Points, in no order, along strands that fork and pass close to each other.
Two points are linked if the straight distance between their rows is under 99.3. Some points are linked to none.
Q912: [ 61  23 -16 -32  19  18   1  -5  12  27 -51  53 -21  47 -16  34 -44 -62
   8  -9 -38]
Q618: [ 34  19  15   1 -14  14 -11 -31  25 -26 -27  32   7  39 -17   4 -21   1
   8 -26   5]
Q390: [ 50  21 -24  39  -1   2  -8  26 -34 -31  13   0  15 -15 -11  73  -1  14
   5 -30  17]
Q900: [-15 -36  24   6   9 -37  10  24 -30  49  11  42  -9  33 -20 -36  -8  35
 -46 -11   5]
Q428: [ 38  13 -33 -23  10  12  15  11   1  47 -39  38  -9  57  -6  62 -21 -38
  47  -7 -24]
Q935: [ 26 -17 -15 -13  37  -9  -7  28 -36  59 -24  31  19  43  -5  23  -7  -7
  -5  18 -27]
Q771: [ -5   0 -10   1  30  33 -67  34 -20  24 -13 -19 -13  20 -13 -22   6  27
  19  26  -9]
Q144: [ 18 -25  -9 -31  -9 -28  -7 -43  -4  -7  19  24 -32 -11 -33  17 -44  11
  19 -15  12]
Q136: [-45  16  58  16  -5   2 -30  16 -23  21   1  -2  -2   6  -3 -31  24 -26
  -8   6 -31]
Q259: [ 14   7 -26 -23   8   8  50 -34  14 -37   1  -8  27  25  13  35  11  14
   5  27  53]
Q785: [ -7 -12  53  33 -13  13 -64  15 -46  21  14  -8 -38   0 -27 -35   9   9
 -22  -5 -35]
Q139: [ -4 -11 -24  20   8  31   2   3 -15 -39 -12  -9   8  -6   4  36  -8  69
  40  10  69]
Q921: [ -3   3 -64 -26  14   0   9  18   3   5   1   1 -26 -54  19  18   8 -17
  39  41 -34]
Q83: [  8 -25  36  25 -32  25  -2 -55  20 -58   6 -12 -16 -52  17 -40  -2  18
   9 -33  10]
Q231: [ 19   9  25  -3 -31 -11  -6  10 -32 -33  23  41  -6  14 -52  30 -17  -2
  12 -53  17]
Q742: [ 32 -16 -51  -8   8   8   7  12   3  57 -20  18  -8  27 -13  63 -41  -3
  60 -16   6]
Q529: [ 22  -9  32  30   4  -3 -32  -6  -3   3  14 -37  24  -8   2 -34  14  18
 -21 -19   2]
Q811: [-46 -13  54 -23  21  11 -18 -48  -7  36 -25 -16   9  36  20 -26   3 -38
 -36   5  25]
Q665: [-23   0  77  23 -30   9 -19  18 -16 -12  19   0  -5   5  -1 -23  40  -4
  26 -39 -18]
Q825: [-49  34  -2 -35  20  -1  35   4  -5  26 -13  25  14  63  14  18  21 -21
  -2  32 -17]
Q85: [ 25  25  40   4 -14  13 -32 -57   6 -15 -39  25 -21  24 -26 -15 -23 -19
  -6 -25 -29]
Q835: [-21  20  11 -13 -18   0 -13 -10 -35 -35  34  -9   4  -6 -28  43  41 -13
  12  -7   0]
Q839: [-46 -28 -15  11  -6 -36  39  23 -10  13  40  14   6  -9  -8  -3   1  44
  -4  -5  49]
Q692: [-10  23 -17  15   5  -2 -57  11  11  15   2 -42 -25 -46 -13 -16 -23  13
   6  -1 -28]
Q398: [-37 -38  62  19   6  14 -32 -14   0  48 -18 -36   7  47  25 -45  18 -12
 -25 -33  15]
Q570: [  9   9 -27  -3  24 -33  37  17  23  25 -18  11  29  12  19 -21 -13  24
 -21  17  -2]
Q30: [ 32   4 -10 -19  48 -11 -20 -25 -14  52 -32   0 -13   4  22   7 -35 -34
 -43  36 -28]
Q318: [ 24  25 -34   5  22  46 -35  29   6   3 -23   0  20  25  11  10  13  25
  38  40 -22]
Q623: [-15 -16  36  22 -39 -11 -30  -5   2   9  25 -45 -26 -64 -12 -65  -2 -16
 -21   2 -19]
Q663: [ 23 -44  16  13  -2  25 -36  50  27  -6 -14 -44  52 -10   9 -71  23  -4
 -17  38   9]
Q191: [-33 -19  10  14   9  15  -1  25  19  23  10 -43  55  33  24 -17  47  24
   2  -8  57]
Q244: [ -6 -17  15 -18  33  -3 -16 -52   8  46 -28 -12   0  30   7 -18 -39  -8
 -43  25   4]
Q612: [-30 -47  32   1  -8 -11  20 -71  33   8  -8 -16  -5  -6  25 -52  -1   3
  -1 -24  19]
Q860: [  1  -2   2 -12  -9  33  27 -46  30 -42 -10 -13  25  47  26  12  28   7
  27  -1  47]
Q380: [ -1 -48  -8 -14 -12 -21  24 -20  -1  -4  18  26  -7   7 -20  -5 -23  47
  16 -15  44]
Q975: [-36   0  -4 -15  -3  12  22 -13  31  -1 -21  39 -18  12   0 -26 -13  34
  37  11  -5]
Q994: [ 10  -3  -9  -2   3  13 -15  29  43 -10 -14 -43  32 -27  23 -56  -2  -1
 -14  57   0]
Q64: [-11  27  -7 -35  14  16  -9 -12  -8   5 -25  38 -34  21   6  15   0 -34
  18  31 -67]
Q363: [ 23  12 -56 -20  13 -26  57   4   4 -17  10   5  20  -4  17  56  18 -29
 -16   8  -7]
Q958: [ 51  28 -25 -22  -7  22  13 -15  13 -48 -18  51 -11  19 -13   7  -9   7
  33   4  -4]
Q65: [-25  42  -4 -24   5  25  10 -11  41 -35 -17 -18 -10 -12  27  -9  25  -5
  13  39 -13]
Q300: [ -8 -44  22  -2  11   8  -4  13  21   2   5 -56  55  24  37 -47  41 -16
 -10  25  27]
Q82: [ 41  37 -44 -39  -1  19  30 -24  31 -27 -24  24 -11  37   3  35  11 -44
 -15  34 -47]
Q745: [ 35   4 -35   5  20   7 -11  32 -23  26  -6  31  14  16   7  31  12  17
  36  20 -32]
Q121: [-15   1  16 -22  40  13   4  27 -38  49 -10  22  27  67  15   7  32 -16
 -22  49 -10]
Q721: [ 41  -4  36  21 -11 -12  17   7 -13 -16   4  47  11 -16  -6 -32   6  19
 -19  -2 -23]
Q322: [-47  14  26  -8  16 -10 -26  14 -14  47  -7   9 -16  23 -17   7 -13 -18
 -13   1 -31]
Q9: [ 34  14  -5  14  -9 -40 -12   8 -44  14  39  -3 -32 -48 -23  27 -23  -5
 -19  -3 -46]
Q466: [-22  11 -23   2 -13   9 -10  11  11  -3 -20  36 -47  -1 -27   7 -31  27
  44 -21  -1]
Q734: [-63  23  -4  23 -12  16  -1   3  23   4 -20  -6   6  15   1   5  -7  23
  21 -27  46]
Q344: [ 10  20 -41  41   6 -16   9   9   9 -18  -9 -13   5 -64  20  36 -38  19
  -8  -4  28]
Q201: [-56 -35  21   2   0   6 -34   5  19  45   3 -46  -2   7   6 -54   5  -1
  -5  -9  20]
Q968: [ -9 -12  18   7 -16  22   0   7 -13 -55  26 -44  38 -26  18   7  40   9
  11   9  44]
Q369: [ 56   3   6  -6  -2   4  24 -11 -13 -54  11  52   7 -11 -11   6  16  23
   7   9  -1]
Q313: [ 32   9 -20  18  -1 -33  -9  22 -28  29  11  30 -40 -46 -15  -2 -26  21
   9 -14 -50]
Q117: [ 66  -3 -23 -32  31  -2  -8 -43  -2  17 -32  21 -14  18   7  20 -49 -43
  -8  19 -44]
Q794: [-12 -44  37  24 -14 -45  30  18 -10  43  31  -1   4  14 -10 -62  -4  29
 -56 -24  17]
Q937: [-11 -20 -64  -9  29  16  -9  38  17  46  -8   4  -1  18   2  28 -29  37
  42  -6  14]
Q442: [  5  29 -31 -21   2  36 -23 -47  11 -33  -8 -15 -26  14 -17  41  -6   3
  53   1   6]
Q592: [  9  23 -38 -23   6  -6  64 -14  19 -48   7 -14  23  25  15  36  38 -18
 -30  23  20]
Q589: [-11  -2  12  -3 -12 -20   8 -43  -4 -20  20   9 -28 -46 -30 -14 -19  19
  -4 -18  -9]
Q563: [-19 -36  20  13 -26  29  43 -44  26 -40  -3 -25  20  -7  55   6  31   5
  21 -33  55]
Q287: [-17  -2 -17 -25  32 -40  27  29   3  31   8   5  13  -1  29 -17   4 -17
 -38  42 -29]
Q170: [ -4   4  -8 -17  16   4  -2 -23  10 -22   3 -28  16 -25   3 -20  -1 -12
  -9  34  -6]
Q29: [  0  10  21 -27   4  -2  -9 -47 -11  -6 -25  48 -42   6 -14  -6 -21 -34
 -13  12 -47]
Q644: [ 15  19 -20  23 -10 -16 -14  23   6  30  -4  22 -21  -4 -13   5 -47  33
  17 -37 -11]
Q706: [ 49  32 -71 -22   4  -2  52  -6  24 -11 -11  10   8  19   3  64   6 -58
 -26   5 -37]
Q824: [ -4 -22 -34 -25  -9 -32  10  43 -13  22  33 -27 -19 -61   3   8  -8 -18
   3  47 -23]
Q568: [ -4 -35  27  -2 -31  19  34 -22 -17 -69  32 -29  30 -15  33  13  67 -13
   9  -8  48]
Q455: [-20  25  39  19 -10  -9  21  30   3 -13  18 -21  48   5  15  -1  60 -37
 -34  -3  -6]
Q425: [ -3   3  49  20 -33 -14  -4 -40   1 -22  17 -13 -27 -57  -6 -42  -8 -17
 -16 -29 -20]
Q357: [ 63  33   9  21 -20 -47   4   4 -24  11  18  28 -13  -6 -39  24 -31 -17
 -30 -38 -21]
Q3: [-17  25 -22 -26  19   0 -12  12 -21  32 -12   8 -17 -24  11  18   4 -37
  16  39 -66]
Q101: [-57 -21 -15  -7  10 -42   6  40 -21  45  40   3   5  24 -25  13   4  25
   2 -18  11]
Q239: [-37   3  22   3 -20 -33  16  28   8   4  39 -47  34 -31   8 -17  25 -28
 -23  15  19]
Q815: [ 20  -1 -50 -24  36 -33  30   8  -6  30  -5 -12  39 -15  32  37   9 -33
 -15  34 -22]
Q276: [-42  10  -3  37   2  24  15  14  24 -11   1 -47  40  22  20  17  19  31
   2 -13  78]
Q687: [ -2  33 -25  51  -2   0 -13  43  27   1 -18   2   4 -39   3   4 -30  35
  -2 -28   9]
Q446: [-40  -4   7 -14  22  21 -58  10 -21  55 -16   9 -17  50 -24  -9  -4   8
   9   9 -15]
Q338: [ 22 -11  -8  42   4  54 -23   2   6 -29 -16  -5  22  22  -5  -3   8  63
  24 -18  60]
Q147: [ -9   2  20  40 -25  12 -64  44   6  -2  20 -53 -13 -69 -19 -40  -7   8
  -7  -5  -4]
Q920: [ 23 -16  49   5 -32 -30   9 -13 -43  -9  33  52  -8  30 -44   9   2  -2
 -10 -39 -10]
Q904: [  3   7  65  28 -31   1   7  14 -13 -27   9  -1  24  -4  23 -17  58 -37
 -18 -25  -7]
Q198: [ -9 -11 -43  25   5   9  26  -2 -17 -34   3 -22 -14 -41  14  48 -36  39
  11  -2  48]
Q768: [-18  15   4  17 -18  34  11 -10  52 -54 -14 -12   4 -43  33 -43  35   5
  17  13   4]
Q36: [ -8 -62  43   6 -26 -24  34 -27  11  18  27 -17  -4 -19  27 -61  -2  13
 -30 -39  17]
Q449: [ 58  -1  37  15  -7 -32  -6   5 -44   3  14  44  -4   9 -24  -6  -7   6
 -37 -16 -30]
Q441: [-38 -23  19 -16  -2  -7  43 -37  46  10 -23  11  -1   8  14 -60 -10  21
   4   0  21]
Q699: [-30  11 -23 -15  -6 -39  21  31 -23  -2  40 -28  -1 -52   4  21  13 -38
 -23  28  -2]
Q574: [-20  -5  19  29 -32  38   5  30  13 -59   2 -17   7 -55  28 -18  35   6
  15   2  37]
Q26: [ 41  41  -5 -12  14  -4  -3 -43  11 -40   3 -29  16  -8  11  13  10 -36
 -44   9 -19]
Q109: [ 19  17  -9 -38 -29  -6   7  -2 -11 -33  15  47 -42  20 -57  53 -29 -33
  26 -47   6]
Q730: [ 33  20 -36 -14 -25  -6  36   3   2 -75  -4  47 -36  -8 -38  57 -25 -24
   0 -35   7]
Q713: [-73   3   4   6  10   6 -33  -2  20  35   2 -34 -11  17 -11 -21 -10  32
  15 -28  32]
Q956: [ -2 -20 -34   4  27  20 -69  39  -9  22  10 -43 -30 -36 -16  -8 -18  24
  22  20 -13]

A fork is a point with three links. Follow the links from the first point to the second and name the forks in between, in order.
Q968, Q428 => Q170
Q785, Q369 => Q136
Q956, Q231 => Q771, Q136, Q449
Q466, Q618 => Q644, Q449
Q706, Q968 => Q363

A fork is a point with three links, a tip a point with one. Leave the first point through the second and follow the links. Name the first fork or tip that comes.
Q900, Q794 => Q644
Q201, Q398 => Q937
Q811, Q398 => Q170
Q904, Q455 => Q449
Q958, Q618 => Q136
Q65, Q768 => Q363
